Each row is a point on a landscape with many valleys, with its height.
From any point a ball rolls to the lowest of the 2 points nearest to it. It stops when none of these is lower. Distance is the straight distance between rows; heights are no part of it.
J_184: 126  98  134  104  142  63  85  99  84  67  110  85  109  115  123  112  99  72  113  93  90  95  117  112  163  88  128  53  130  80  94  98  73  84  88  95  110  78  134  74  114  112  83  130  100  59  83  84  102  75  56  92  101  59  90  (h 4.04)
J_313: 71  124  72  89  113  83  85  100  108  120  93  100  97  99  51  106  107  96  100  82  75  88  96  98  64  121  108  106  66  81  111  106  96  104  137  89  89  94  89  67  77  106  53  82  122  137  144  90  117  88  128  96  133  143  100  (h 4.03)
J_873: 117  100  117  117  142  81  94  97  83  96  85  122  117  129  107  113  95  113  94  101  89  79  86  100  161  75  90  61  133  126  90  118  57  85  84  85  103  45  100  97  129  98  95  66  74  72  107  82  98  58  57  121  89  103  108  (h 2.90)
J_887: 100  98  119  107  146  77  104  99  87  85  96  99  140  134  110  118  79  88  102  93  87  78  93  104  173  78  110  45  114  110  89  123  49  77  88  88  103  48  126  90  112  102  68  82  76  67  101  75  115  58  50  113  113  100  100  (h 3.29)
J_747: 126  126  119  116  134  68  86  110  64  108  102  110  80  131  84  103  137  122  88  109  97  93  91  102  93  95  116  98  127  75  102  106  98  119  113  80  95  109  87  40  97  106  104  99  111  108  81  80  75  111  108  102  87  96  67  (h 1.69)
J_395: 83  113  77  98  95  103  120  103  122  104  86  97  116  102  95  119  118  110  78  65  101  102  89  88  69  94  97  106  102  112  80  79  131  113  74  117  119  112  89  117  97  70  137  68  90  111  90  108  85  93  119  120  91  107  96  (h 2.13)
J_208: 65  94  110  70  88  107  100  120  128  88  92  78  113  86  102  90  83  63  112  81  76  97  108  113  108  118  118  122  55  81  113  136  77  85  120  93  108  77  99  115  74  131  78  100  139  97  116  91  129  114  89  95  116  106  116  (h 4.86)
J_569: 138  83  127  141  102  104  78  97  66  131  104  137  70  107  108  81  116  153  102  167  110  91  83  110  118  96  75  93  140  137  96  111  89  102  118  90  77  84  94  96  146  105  115  99  71  102  104  103  82  92  97  94  62  101  95  (h 2.07)
J_653: 88  92  89  80  123  94  100  89  120  107  82  117  110  98  86  108  95  114  103  89  87  75  91  91  123  94  88  95  92  126  94  108  90  89  95  100  98  65  90  120  117  102  81  59  89  97  122  100  108  71  96  115  91  103  129  (h 3.65)
J_649: 85  82  89  84  54  123  100  96  137  71  117  75  87  64  129  84  64  68  126  100  106  121  125  104  98  125  99  118  74  91  97  76  122  87  100  119  109  129  119  136  94  111  102  156  118  100  90  128  102  128  96  89  114  91  108  (h 5.79)
J_607: 135  117  110  146  78  98  98  101  39  110  116  100  99  119  116  104  136  136  84  112  130  105  102  90  71  57  87  82  151  88  89  68  108  134  93  99  107  136  116  75  83  85  139  106  58  104  61  98  57  116  121  108  91  93  49  (h 2.48)
J_412: 104  130  100  99  145  63  101  106  77  90  101  92  105  131  79  117  113  88  99  81  86  90  92  89  123  93  125  68  111  69  104  116  76  97  107  80  102  96  106  52  86  102  73  93  107  96  105  68  93  74  93  103  116  99  81  (h 2.36)
J_983: 108  86  93  96  105  90  88  88  103  104  112  88  81  84  103  100  109  114  101  99  118  101  112  105  78  112  107  105  112  103  91  68  136  104  110  134  110  140  98  105  110  102  120  145  113  109  86  122  78  126  111  94  81  88  82  (h 4.28)
J_425: 131  116  115  114  129  64  87  106  66  100  105  91  90  119  102  108  142  105  83  85  103  99  104  107  93  75  120  95  145  71  84  77  113  120  101  105  115  123  97  75  112  108  143  112  104  95  64  100  60  114  107  105  70  68  58  (h 2.33)
J_5: 126  77  131  132  113  90  87  99  79  126  91  141  84  118  104  85  107  134  93  148  99  90  81  118  127  95  78  101  144  133  96  118  73  96  106  83  84  73  90  100  155  114  121  84  85  88  101  99  90  87  81  101  61  94  108  (h 2.28)
J_462: 135  97  114  122  70  124  87  102  66  89  129  87  72  102  130  77  91  113  123  148  134  123  121  103  109  85  99  92  122  86  118  91  99  106  109  102  95  124  119  89  90  116  105  167  96  84  82  110  85  133  89  75  124  91  102  (h 6.32)
J_364: 82  78  104  88  122  85  91  95  126  142  82  112  82  88  76  104  123  129  89  108  97  78  76  122  69  118  108  140  96  111  84  109  125  101  118  116  78  109  55  103  132  107  123  77  130  118  107  107  99  101  119  115  55  99  98  (h 3.32)
J_760: 81  85  93  69  80  113  86  88  142  73  124  79  92  60  124  88  65  66  121  89  96  101  132  96  109  132  93  110  63  93  94  76  105  82  113  117  103  115  132  126  98  116  67  143  122  101  107  121  112  109  95  95  115  90  112  (h 5.62)
J_101: 141  108  106  138  100  90  88  85  53  105  127  96  92  103  119  103  132  135  96  111  126  94  110  86  83  65  90  65  150  100  79  47  117  124  102  118  107  140  124  80  105  81  123  128  60  106  71  104  53  112  113  115  91  92  54  (h 2.27)
J_806: 84  103  100  86  109  114  129  105  127  107  56  119  133  121  91  116  102  111  74  74  92  95  71  104  105  68  98  108  86  117  91  124  93  99  70  102  108  65  65  133  103  89  124  40  75  94  107  101  109  76  91  129  85  102  122  (h 4.00)
J_835: 111  111  112  110  71  121  126  125  85  84  100  97  113  117  108  97  94  80  88  110  107  134  95  102  106  91  106  107  96  80  124  126  80  113  70  79  111  97  102  92  61  101  121  101  97  94  86  93  125  113  94  85  125  99  103  (h 4.29)
J_623: 97  106  107  96  93  110  123  123  97  92  82  102  120  124  99  103  89  90  85  98  100  121  89  110  114  87  114  105  90  91  116  141  74  102  77  81  109  79  90  103  80  102  118  80  104  86  102  87  127  103  83  99  113  97  111  (h 4.13)
J_939: 127  77  105  100  107  83  90  88  112  91  109  92  102  75  125  110  112  103  98  87  123  93  121  105  91  93  99  94  129  104  70  46  142  102  97  149  110  132  108  133  130  93  137  144  93  93  73  133  75  113  100  104  64  68  83  (h 3.92)
J_815: 97  82  100  103  109  98  87  86  107  144  92  121  70  86  77  89  113  139  99  127  107  85  77  110  61  128  95  130  102  125  92  101  129  111  119  110  67  111  68  93  133  96  103  93  112  127  119  105  99  109  128  99  59  119  98  (h 3.11)
J_545: 120  108  121  132  115  92  91  102  71  120  91  120  94  121  93  95  128  138  78  122  111  99  86  102  93  80  100  107  142  111  96  105  101  117  99  85  96  88  76  74  123  94  133  74  84  108  99  89  73  98  113  112  73  94  81  (h 2.08)
J_942: 81  90  117  86  138  63  99  117  98  103  64  94  118  129  92  105  98  88  94  78  75  76  93  124  156  87  129  81  90  96  113  151  53  84  107  97  107  56  78  99  111  138  78  73  123  66  111  71  113  93  57  109  94  96  112  (h 4.66)
J_78: 108  106  94  98  132  78  98  73  107  92  111  101  103  92  109  123  123  112  85  73  107  81  101  74  94  90  94  72  124  113  68  53  129  110  92  120  113  121  111  100  120  66  106  92  81  102  89  110  74  81  114  122  83  83  80  (h 1.94)
J_149: 118  116  78  117  77  103  83  84  84  94  137  77  70  87  107  96  96  110  121  109  125  115  123  85  71  115  102  90  105  82  104  55  127  107  126  107  100  162  123  66  75  85  82  164  105  115  86  113  78  141  115  77  132  116  78  (h 6.43)
J_333: 121  88  130  120  134  75  87  95  90  110  77  131  100  122  107  98  105  127  90  116  89  79  85  114  149  83  94  91  138  130  88  119  68  86  95  96  98  52  91  99  154  106  118  77  84  75  101  91  94  74  63  115  59  89  104  (h 2.56)
J_410: 87  86  93  81  69  122  76  85  120  94  128  96  71  60  107  77  69  97  125  121  100  101  126  93  90  133  84  123  67  101  104  79  117  81  127  103  90  116  120  108  98  119  61  144  116  122  116  116  113  123  110  94  115  117  109  (h 5.45)
J_122: 86  100  81  112  32  151  119  111  108  97  113  76  95  88  113  87  84  91  99  113  122  139  108  99  57  113  85  138  75  95  120  89  124  114  91  106  107  145  99  116  57  94  125  137  111  115  94  113  103  154  118  81  132  116  110  (h 6.21)
J_440: 81  79  106  84  63  142  115  115  121  91  94  100  95  82  109  86  70  87  108  112  96  123  108  114  103  117  99  131  60  101  121  124  90  93  91  89  95  80  95  133  84  109  106  95  105  95  116  102  127  111  93  90  114  108  129  (h 4.97)
J_382: 113  65  136  85  111  84  71  92  93  117  104  116  58  83  111  76  81  109  121  137  85  80  108  129  132  128  101  115  93  117  110  114  86  70  123  100  87  78  106  104  138  140  78  128  127  86  110  98  108  106  69  87  72  78  111  (h 3.27)
J_83: 123  92  116  111  98  105  92  100  93  75  125  86  88  92  128  96  90  91  116  111  111  118  123  95  122  91  99  84  125  86  106  77  105  103  90  106  102  115  127  101  93  106  106  158  98  76  78  111  88  110  88  80  114  73  94  (h 6.22)
J_833: 78  80  115  56  106  77  88  108  143  87  77  84  115  82  111  100  82  64  111  69  80  83  114  120  140  115  124  107  66  84  94  109  87  70  112  116  123  75  98  133  107  132  95  105  137  70  96  101  124  98  67  98  91  70  121  (h 4.41)
J_511: 106  92  121  98  149  71  99  96  95  69  106  93  124  119  123  119  85  75  109  86  89  82  101  96  173  87  119  46  118  98  92  106  60  77  86  100  111  67  127  88  119  115  71  104  91  59  87  76  119  65  50  106  110  70  101  (h 3.66)
J_767: 117  74  112  89  115  77  85  83  130  95  83  105  100  77  114  108  115  108  95  89  114  91  106  114  111  99  106  109  117  114  74  67  128  86  86  136  110  98  91  141  146  108  143  120  100  84  86  128  83  98  92  112  52  58  102  (h 3.46)
J_629: 104  129  80  95  97  81  120  99  108  70  115  55  127  98  120  129  112  52  103  38  93  121  119  87  76  102  107  89  126  68  87  54  125  104  91  140  125  163  135  109  88  65  111  113  111  91  57  119  70  110  102  90  95  72  60  (h 2.10)
J_263: 82  95  85  85  95  111  113  90  138  88  82  103  117  90  104  119  100  105  87  70  104  102  96  96  99  93  93  101  88  122  85  85  120  103  70  117  117  99  88  140  113  77  124  74  80  97  95  112  95  87  104  117  86  98  115  (h 2.54)
J_838: 103  98  100  126  79  131  118  90  100  128  82  134  105  106  90  96  118  139  76  123  116  110  75  101  78  83  81  123  116  133  94  108  115  117  80  93  90  94  71  119  107  77  143  60  67  115  105  100  96  97  122  106  75  113  110  (h 5.46)
J_543: 90  79  101  75  117  93  93  86  135  108  77  117  100  86  98  99  100  105  100  89  93  78  93  110  118  104  99  115  87  122  87  106  109  88  101  115  100  75  82  129  131  105  99  82  107  96  112  105  107  84  98  117  69  87  124  (h 3.38)
J_4: 78  76  118  65  97  88  98  111  139  83  75  78  114  90  121  97  89  58  107  75  84  111  108  135  119  103  131  122  78  84  106  119  90  82  94  110  119  81  84  145  104  134  121  113  131  76  93  104  118  120  75  97  82  67  123  (h 4.05)
J_134: 79  113  79  84  120  107  131  94  137  100  60  116  152  116  88  126  103  104  83  66  93  85  74  93  115  62  86  88  89  129  78  108  95  96  69  109  104  67  73  140  103  75  105  41  66  92  111  103  99  55  96  136  89  113  116  (h 4.16)
J_620: 102  105  81  111  42  133  103  101  97  89  131  68  86  83  119  86  73  88  110  106  120  135  128  95  68  113  82  110  86  93  117  77  123  113  105  106  103  155  118  102  58  90  101  157  112  110  88  118  94  149  114  75  137  117  98  (h 6.27)
J_329: 98  79  103  97  104  94  69  96  81  145  103  136  65  93  77  76  84  116  115  146  75  71  92  117  97  131  81  121  89  122  110  135  88  86  141  82  66  73  89  91  132  128  60  85  115  104  133  87  114  90  103  90  78  119  124  (h 2.68)
J_151: 122  123  105  126  75  106  121  127  63  104  94  92  108  128  110  101  141  107  70  88  118  123  88  107  61  71  107  119  127  74  101  103  111  139  82  97  119  129  84  84  70  93  166  88  93  103  72  90  83  127  111  105  95  86  73  (h 2.60)
J_75: 87  86  118  80  94  100  83  109  103  84  112  99  82  78  114  83  66  74  130  112  84  90  127  113  138  121  103  107  70  92  116  119  67  68  117  86  95  69  127  100  102  132  54  119  121  85  110  93  130  98  71  92  123  97  119  (h 3.86)
J_450: 125  112  123  132  85  102  108  126  47  128  88  101  96  133  102  96  143  125  68  119  121  121  83  120  71  64  112  125  138  77  103  115  96  130  93  93  104  118  75  72  84  108  167  93  101  104  80  89  79  129  105  104  78  86  70  (h 2.42)
J_854: 92  100  87  110  67  144  111  100  112  86  108  114  103  92  104  93  72  97  104  117  110  119  105  86  97  109  75  105  78  115  110  103  99  109  81  82  91  85  113  117  82  83  81  96  73  106  112  102  121  87  106  96  130  126  122  (h 6.02)
J_904: 84  103  92  83  110  106  118  107  118  91  82  102  125  116  93  110  88  89  98  77  91  91  94  99  119  93  101  88  85  104  107  129  79  97  86  89  111  65  90  115  93  100  89  70  95  93  110  88  123  81  86  114  116  107  118  (h 3.91)
J_897: 112  118  120  116  121  79  96  113  46  93  107  103  99  130  93  93  90  85  109  119  88  96  100  106  132  102  123  74  99  80  130  142  47  83  103  56  88  68  125  45  85  110  53  109  103  88  106  63  114  94  78  85  139  117  107  (h 1.81)
J_691: 74  106  93  71  114  88  126  119  123  85  81  77  140  114  91  114  88  65  100  62  81  98  96  97  125  85  125  84  78  80  109  138  71  92  98  95  119  81  93  117  73  113  90  74  116  80  93  87  122  87  77  102  120  95  104  (h 4.19)
J_175: 91  89  86  85  80  124  94  85  128  62  130  88  95  68  122  100  58  69  128  96  97  108  128  78  117  126  75  87  75  99  102  71  99  83  100  98  94  104  150  113  92  102  57  133  94  96  98  109  118  91  87  90  136  97  116  (h 5.80)
J_679: 71  122  70  75  121  76  100  106  118  100  93  86  111  102  60  117  100  80  101  57  76  80  97  79  92  110  113  79  75  78  101  109  88  98  124  94  104  93  102  78  76  101  50  86  112  120  125  93  113  80  114  106  132  123  97  (h 3.81)
J_201: 113  99  141  127  105  86  94  122  46  104  97  113  84  126  104  81  91  91  104  135  93  108  109  122  142  108  113  97  106  97  131  153  42  90  98  66  83  65  106  69  99  130  81  103  113  78  108  72  113  112  69  87  116  114  115  (h 2.26)
J_490: 82  140  61  107  109  77  107  110  90  109  86  104  121  121  53  109  116  95  92  80  93  98  84  86  56  103  108  90  81  69  113  114  93  113  124  75  94  96  91  54  56  84  61  73  106  137  138  74  110  86  127  96  144  146  88  (h 4.18)
J_526: 120  100  96  117  100  108  93  77  84  101  121  112  85  102  107  98  114  136  106  122  125  95  99  78  96  92  79  82  124  129  90  68  125  114  99  100  93  112  109  91  110  77  92  109  72  110  95  112  79  96  116  105  96  101  89  (h 1.62)
J_409: 91  113  67  112  88  104  115  79  100  103  113  103  107  95  94  111  116  117  77  75  117  99  95  79  62  91  83  86  108  119  80  55  138  115  73  123  112  134  102  107  92  48  120  72  68  120  82  105  79  94  129  119  103  118  75  (h 1.70)
J_488: 116  87  115  98  75  108  105  113  106  66  111  79  105  91  133  102  81  60  113  93  110  133  124  106  113  100  108  103  113  72  109  85  109  103  78  112  113  114  120  131  88  115  123  149  110  72  74  123  95  122  84  74  105  68  109  (h 6.07)
J_658: 72  80  97  96  105  107  114  103  132  146  68  115  94  86  82  104  127  128  86  102  101  96  66  124  54  107  109  145  89  120  86  118  124  101  105  117  77  99  44  120  128  109  149  64  120  114  110  102  103  117  122  109  53  107  108  (h 3.51)
J_89: 73  109  61  67  107  113  133  92  149  86  79  100  157  104  87  133  89  81  99  51  94  90  78  77  108  74  90  80  74  128  79  96  101  93  74  117  108  77  95  147  90  64  92  54  64  96  102  109  113  56  92  121  110  111  115  (h 4.36)
J_164: 83  95  73  70  126  92  95  69  147  79  109  92  110  68  91  121  86  87  116  67  84  76  109  67  116  108  91  70  81  114  80  63  111  85  101  122  103  98  126  113  112  84  57  94  93  96  113  118  103  63  102  110  110  96  106  (h 3.04)
J_929: 94  93  121  90  86  112  103  112  93  76  108  93  99  97  116  80  78  71  110  111  91  110  117  116  132  109  118  94  83  80  122  130  64  89  96  74  95  80  117  97  81  128  85  123  118  83  96  87  128  113  74  85  129  102  118  (h 4.17)
J_935: 87  106  74  115  47  151  136  101  110  98  103  108  116  99  93  100  82  98  90  115  113  130  91  75  81  97  74  105  72  111  122  107  103  117  61  84  98  96  108  116  66  68  107  72  68  119  111  97  126  100  115  87  137  129  121  (h 6.09)
J_761: 78  96  87  84  80  108  87  115  109  108  107  98  86  78  75  90  79  88  121  104  74  87  112  105  87  131  95  119  55  90  117  117  88  88  140  82  78  80  109  95  86  121  39  92  123  127  143  94  127  94  118  96  133  136  112  (h 4.44)
J_890: 85  73  98  94  70  131  93  93  104  122  107  129  81  72  90  71  71  103  118  139  90  98  105  108  90  123  69  122  72  130  112  119  103  93  111  90  69  75  94  122  114  108  63  86  96  113  136  99  121  98  116  93  104  126  135  (h 5.23)
J_109: 137  93  122  133  114  95  77  90  62  123  114  130  59  110  96  73  108  143  110  161  114  89  87  100  106  108  87  98  132  115  110  112  98  104  130  86  72  99  100  71  130  109  91  114  89  105  109  95  79  103  104  87  79  103  99  (h 2.29)
J_259: 108  93  100  99  55  134  111  110  112  69  115  81  98  90  135  93  76  73  107  98  116  135  122  103  93  98  91  114  98  89  110  89  111  103  73  106  111  128  115  135  77  103  124  148  103  88  78  122  101  122  93  82  116  86  112  (h 5.95)
J_227: 86  85  94  109  75  146  117  97  105  127  82  139  95  92  84  89  94  116  90  131  101  110  80  102  82  101  72  120  86  129  107  123  106  108  87  89  71  80  74  118  109  88  113  62  81  109  128  96  113  93  114  101  91  121  131  (h 5.39)
J_604: 89  85  110  97  57  138  107  117  108  105  95  96  79  91  114  76  84  86  103  122  105  132  105  119  93  112  103  139  76  97  120  127  98  102  97  87  91  107  89  111  78  117  120  116  124  105  108  100  116  134  104  84  109  101  126  (h 4.84)
J_924: 73  113  99  76  73  107  83  117  118  95  115  82  94  76  93  83  72  72  119  96  73  91  118  103  98  130  103  121  49  71  115  119  84  83  131  83  98  92  117  94  74  128  51  109  138  118  122  95  130  109  108  93  135  128  107  (h 4.61)
J_752: 83  99  74  89  114  91  87  74  121  114  109  100  80  70  80  99  105  122  96  87  109  83  103  85  68  127  97  101  83  117  88  64  134  101  111  117  98  123  97  91  106  80  76  106  113  134  112  120  97  100  137  108  95  123  83  (h 3.84)
J_196: 74  83  100  83  78  123  105  109  119  107  88  109  95  86  92  94  72  89  111  110  85  99  102  110  103  112  92  126  64  109  111  129  88  90  104  93  90  65  89  127  98  113  84  77  106  99  126  95  127  99  102  101  100  113  134  (h 5.10)
J_177: 137  95  108  133  98  110  92  81  77  100  116  112  95  103  123  94  120  145  93  129  131  95  101  87  100  75  77  79  144  126  83  63  119  121  95  104  100  112  113  94  125  86  131  109  51  102  79  113  64  106  110  107  81  91  77  (h 1.92)
J_550: 127  95  104  121  86  104  91  105  75  116  120  81  74  97  108  90  105  132  106  128  126  115  109  107  78  92  107  104  130  88  103  75  123  118  113  122  99  143  98  91  98  105  130  157  101  111  79  117  68  150  116  88  88  98  80  (h 4.50)
J_155: 81  96  74  83  107  94  78  81  114  122  101  106  77  72  66  99  101  117  109  99  86  75  102  96  67  138  102  110  72  113  97  85  121  95  132  102  83  104  99  94  105  101  56  95  122  132  131  112  108  90  134  98  105  125  102  (h 4.06)
J_23: 112  99  124  98  130  54  88  116  89  89  87  84  105  127  105  101  127  80  88  80  94  99  107  125  116  90  131  98  126  71  98  106  93  101  95  107  125  102  85  87  110  127  137  112  127  82  77  92  89  109  76  102  73  63  88  (h 3.16)
J_152: 115  104  76  112  118  116  89  52  103  86  128  110  102  80  104  100  96  109  118  124  111  87  103  55  109  95  65  56  111  142  78  45  119  101  91  89  92  98  142  82  121  60  60  107  50  102  116  118  92  65  108  111  109  107  106  (h 2.25)
J_446: 70  87  100  91  98  111  122  110  126  128  60  98  111  100  89  109  127  114  75  87  106  111  67  124  66  90  109  146  81  114  91  116  123  108  91  116  98  103  46  119  110  89  170  56  110  98  105  109  102  113  116  116  65  94  114  (h 3.67)
J_463: 75  110  107  71  132  70  114  113  115  89  77  75  138  131  92  115  95  64  96  56  81  78  97  110  141  86  140  75  89  73  111  145  64  86  109  98  118  75  83  98  83  125  74  82  127  76  100  75  122  91  67  108  116  93  94  (h 4.40)
J_687: 110  107  85  112  78  107  90  101  91  92  122  72  77  97  107  90  96  95  104  96  115  126  115  87  65  114  104  111  95  72  115  79  123  111  113  109  106  155  113  85  65  94  103  149  116  119  86  105  87  145  123  79  123  108  86  (h 6.35)
J_909: 131  114  126  134  117  85  101  118  56  112  85  120  96  141  101  99  122  123  78  116  103  106  85  107  119  72  104  101  141  94  101  123  73  112  91  75  105  82  86  69  105  110  136  78  93  94  86  78  86  96  87  109  81  95  82  (h 2.02)
J_938: 123  103  112  125  82  113  96  114  72  109  104  98  85  113  114  85  113  117  98  131  120  129  100  111  82  87  107  117  125  86  117  110  109  118  105  97  98  120  89  87  83  108  136  130  100  98  83  98  84  138  105  83  96  91  94  (h 4.63)
J_988: 127  109  134  136  102  96  111  131  59  109  81  105  113  142  107  98  133  112  69  111  106  115  85  116  98  61  111  114  143  85  101  119  85  120  79  81  113  95  81  81  98  115  167  77  93  89  73  87  86  115  88  112  75  81  79  (h 2.24)
J_372: 59  117  53  59  90  111  135  105  157  80  86  79  160  103  90  129  81  63  102  44  81  95  86  72  100  94  89  75  59  106  90  101  93  93  89  123  116  96  109  140  76  82  83  62  80  102  103  109  124  59  97  111  131  109  113  (h 4.54)
J_384: 99  159  76  117  113  77  109  111  65  97  106  94  113  134  63  116  129  95  85  82  98  110  82  81  62  97  116  91  99  58  108  110  94  118  112  71  101  119  96  34  55  80  71  82  111  124  107  71  98  95  121  96  138  124  70  (h 4.27)
J_148: 77  135  64  76  116  84  120  105  130  74  103  72  147  108  91  139  106  61  95  36  80  93  99  73  91  99  110  72  90  78  86  84  107  96  97  123  121  125  113  101  78  69  81  81  102  107  92  100  97  75  103  99  122  96  78  (h 3.20)
J_539: 105  131  109  103  143  65  89  112  74  98  94  97  101  137  76  107  129  105  90  87  87  98  93  98  103  90  127  92  112  65  110  122  87  107  112  83  106  103  86  46  85  107  92  89  121  97  95  72  92  98  99  102  103  99  76  (h 2.03)
J_349: 134  122  120  121  118  70  91  107  50  107  115  99  85  126  99  103  138  119  85  108  114  101  100  99  84  82  122  97  139  69  101  89  106  120  107  92  109  130  97  54  98  105  123  120  104  107  70  87  62  119  108  100  85  87  64  (h 1.99)
J_397: 114  85  108  119  114  94  74  101  65  139  101  138  65  107  77  76  97  120  110  156  88  84  89  112  99  125  83  102  105  118  119  129  89  94  129  73  63  81  90  78  124  109  64  94  94  105  129  87  105  93  108  86  83  112  113  (h 2.49)
J_655: 75  105  88  91  106  114  125  106  124  120  56  114  121  108  81  115  113  119  81  81  99  99  70  106  79  89  95  121  84  117  93  117  111  105  79  105  97  84  51  127  102  84  139  44  92  108  117  99  104  86  111  122  76  107  119  (h 3.85)
J_480: 60  140  58  64  126  75  110  100  139  93  93  76  143  101  63  130  108  76  104  31  75  76  93  76  88  106  116  74  78  82  94  91  97  95  120  118  112  114  93  100  78  86  62  75  121  111  116  103  96  64  114  108  126  116  84  (h 3.53)
J_145: 126  107  128  104  139  45  81  112  77  101  96  86  91  125  98  108  139  97  89  84  96  96  106  119  106  82  133  95  136  60  83  89  99  100  103  114  117  115  89  71  121  132  139  121  120  93  71  98  76  112  92  109  61  61  70  (h 2.75)
J_161: 132  99  99  126  71  120  85  82  68  97  143  91  60  92  114  85  83  130  124  147  136  117  116  81  90  97  85  91  112  99  111  67  119  107  121  102  95  140  122  77  93  99  79  171  89  105  90  112  81  135  104  75  126  109  92  (h 6.39)
J_659: 83  128  69  79  106  83  125  99  132  62  108  65  140  92  104  141  102  51  95  27  83  107  108  79  84  105  109  82  100  78  82  65  122  93  85  143  125  144  126  120  93  62  105  96  110  92  74  122  83  81  102  92  101  76  74  (h 2.73)
J_232: 110  114  93  93  122  76  100  95  100  84  108  89  105  95  104  115  121  94  90  52  104  93  111  85  87  87  108  84  126  89  75  58  126  107  87  127  119  131  110  100  109  76  131  104  99  99  72  112  67  93  105  114  81  74  68  (h 2.51)
J_950: 113  122  91  103  99  89  113  104  100  79  111  68  107  99  117  116  111  66  96  58  101  118  122  94  79  96  109  95  121  77  91  67  133  110  87  125  118  145  115  113  85  81  125  128  109  92  70  119  78  115  105  92  100  74  75  (h 2.63)
J_176: 100  78  103  83  119  92  91  75  136  94  83  112  105  78  107  112  103  118  102  87  105  89  95  103  119  100  91  100  100  129  76  74  116  91  86  125  109  87  96  131  141  92  111  93  93  91  95  124  98  80  98  121  67  79  116  (h 3.03)
J_91: 137  130  105  141  72  109  115  120  38  99  108  99  114  135  115  102  133  118  73  103  125  120  90  91  77  57  90  97  149  79  101  87  95  135  72  93  111  128  104  78  67  88  152  91  69  101  57  90  77  119  112  107  101  87  52  (h 2.65)
J_665: 106  79  131  110  99  102  93  118  64  117  88  122  82  105  108  82  83  97  101  135  90  100  101  134  137  113  102  108  102  111  130  153  55  81  101  76  84  59  96  91  116  125  85  91  111  78  113  84  115  105  73  88  95  101  128  (h 2.55)
J_750: 76  86  89  68  95  104  78  98  123  119  98  105  78  60  77  86  83  102  123  105  76  69  109  110  83  150  93  127  55  104  101  96  105  77  135  99  84  90  94  105  103  127  52  91  133  126  138  106  124  97  122  93  102  123  112  (h 4.25)
J_638: 58  102  83  61  86  111  114  119  140  97  85  81  121  82  87  107  80  64  107  64  77  91  106  96  92  112  111  115  47  87  110  115  87  91  116  97  103  86  97  125  77  112  76  83  120  111  124  103  122  92  111  101  127  123  113  (h 4.93)
J_464: 103  74  126  79  118  79  73  98  101  95  108  104  73  73  113  80  79  90  128  118  83  79  113  118  137  129  101  105  82  98  108  104  79  64  128  99  92  73  114  102  123  139  57  121  122  85  114  97  121  98  70  92  92  85  115  (h 3.57)
J_281: 102  121  60  123  67  121  123  81  98  104  123  90  112  98  100  109  103  105  84  80  122  119  102  75  49  99  73  82  105  119  98  53  142  117  77  124  121  152  112  103  59  40  117  96  73  123  76  107  84  119  140  100  128  121  75  (h 2.06)
J_393: 84  98  76  77  110  92  87  73  138  90  109  95  94  63  98  111  95  101  101  73  104  91  116  84  96  117  91  96  92  119  85  56  135  95  100  134  111  119  110  121  119  78  88  106  99  109  101  128  93  86  115  105  92  95  97  (h 3.50)
J_426: 104  107  106  127  70  131  126  110  81  117  86  124  105  120  97  97  118  127  71  116  115  125  79  102  75  79  87  125  118  112  104  115  104  133  75  89  104  101  78  99  82  81  148  68  83  113  94  95  106  110  117  105  96  106  96  (h 5.51)
J_369: 114  68  138  98  101  98  87  106  89  107  98  108  74  96  120  76  89  93  112  133  96  103  104  128  131  113  108  125  109  105  111  126  77  86  102  94  89  78  93  108  131  132  106  125  119  85  106  97  105  118  77  87  77  84  113  (h 2.93)
J_252: 111  119  105  108  136  69  91  91  82  112  92  120  101  117  90  113  131  134  78  93  104  76  84  94  95  75  100  91  136  107  76  90  104  106  93  97  101  92  81  73  121  84  114  67  82  107  94  93  73  79  112  128  69  95  74  (h 1.80)
J_192: 107  86  113  114  63  136  113  119  79  108  103  97  88  104  114  77  99  104  96  138  116  135  99  121  86  102  105  135  101  93  122  130  100  119  95  92  91  106  84  103  83  117  139  129  112  99  93  99  102  142  100  81  102  95  114  (h 4.73)
J_527: 91  95  86  116  30  164  131  109  110  95  105  98  101  91  110  86  81  91  96  119  118  137  100  94  69  103  76  129  80  106  116  106  114  114  67  95  104  120  98  117  59  81  126  102  88  113  104  112  120  128  112  84  132  114  119  (h 6.15)
J_402: 96  75  90  100  71  127  82  80  96  112  126  116  65  71  101  67  74  117  131  147  103  92  113  94  85  130  68  120  79  125  104  92  116  87  128  89  72  100  112  102  111  109  54  122  98  117  128  112  109  108  114  85  104  127  118  (h 5.33)
J_199: 97  77  105  100  106  99  80  91  103  160  94  129  61  86  77  78  101  127  113  149  89  77  74  122  78  135  91  133  95  125  101  130  111  93  134  96  54  94  70  109  134  123  95  83  117  120  123  97  113  99  114  85  60  115  114  (h 2.91)
J_945: 104  115  109  98  89  106  109  119  92  69  107  84  114  108  112  97  82  64  105  100  99  127  110  102  125  99  124  87  91  71  125  129  64  98  88  76  103  96  126  88  65  106  85  112  115  92  90  90  124  102  81  84  148  101  110  (h 4.39)
J_125: 119  99  86  129  112  112  82  55  81  102  123  124  87  91  88  91  114  140  108  140  120  84  98  62  90  96  69  64  121  139  78  57  132  108  107  82  86  106  122  72  122  62  64  107  50  116  113  111  81  84  124  106  104  119  88  (h 1.93)
J_138: 95  89  92  87  89  123  93  91  108  80  120  99  89  77  108  92  69  88  125  117  100  103  116  85  120  122  80  86  74  110  107  91  93  87  101  86  90  86  125  105  98  98  53  108  90  99  113  99  118  87  94  93  123  116  126  (h 5.91)
J_430: 98  89  122  94  111  76  100  115  104  88  90  82  102  110  113  96  106  72  96  83  93  114  108  128  113  97  134  113  104  74  107  120  99  102  94  107  120  100  85  112  108  127  134  116  127  85  84  99  100  119  80  95  79  71  107  (h 3.56)
J_360: 118  109  107  111  136  75  93  73  92  109  107  110  97  108  104  116  130  135  87  95  109  74  95  85  102  78  95  77  137  119  61  62  115  105  98  105  103  101  98  93  135  77  113  83  79  101  93  104  71  74  115  131  67  85  74  (h 1.42)
J_81: 60  100  76  58  82  116  129  106  158  79  81  77  142  90  90  118  76  62  106  65  78  95  99  93  108  100  102  95  47  103  99  115  84  91  99  109  110  75  109  144  73  100  76  75  94  98  115  102  129  73  90  106  130  118  112  (h 4.72)
J_444: 103  95  77  88  129  94  89  59  121  86  116  102  104  74  94  117  95  103  115  96  98  77  102  62  113  102  84  64  96  125  84  52  116  92  101  100  101  95  129  93  121  74  56  97  78  100  115  112  99  49  104  111  110  98  113  (h 2.64)
J_865: 85  65  103  104  62  151  101  97  108  136  94  142  81  75  97  69  80  114  110  151  91  108  88  117  82  125  76  136  77  136  110  129  102  89  109  86  60  81  76  129  123  105  105  85  96  110  130  96  117  108  111  92  85  120  142  (h 5.31)
J_669: 103  127  109  101  140  73  109  106  64  78  102  89  125  137  91  118  91  76  95  94  94  97  95  88  142  89  125  61  104  73  112  138  52  90  90  70  104  83  125  50  84  101  62  91  96  79  93  65  120  76  72  96  135  105  89  (h 2.31)

Where does a ball stop that starts at each point below?
J_440: J_176
J_924: J_526
J_75: J_897
J_620: J_760
J_490: J_629
J_161: J_760
J_806: J_569
J_4: J_747
J_511: J_569
J_184: J_569
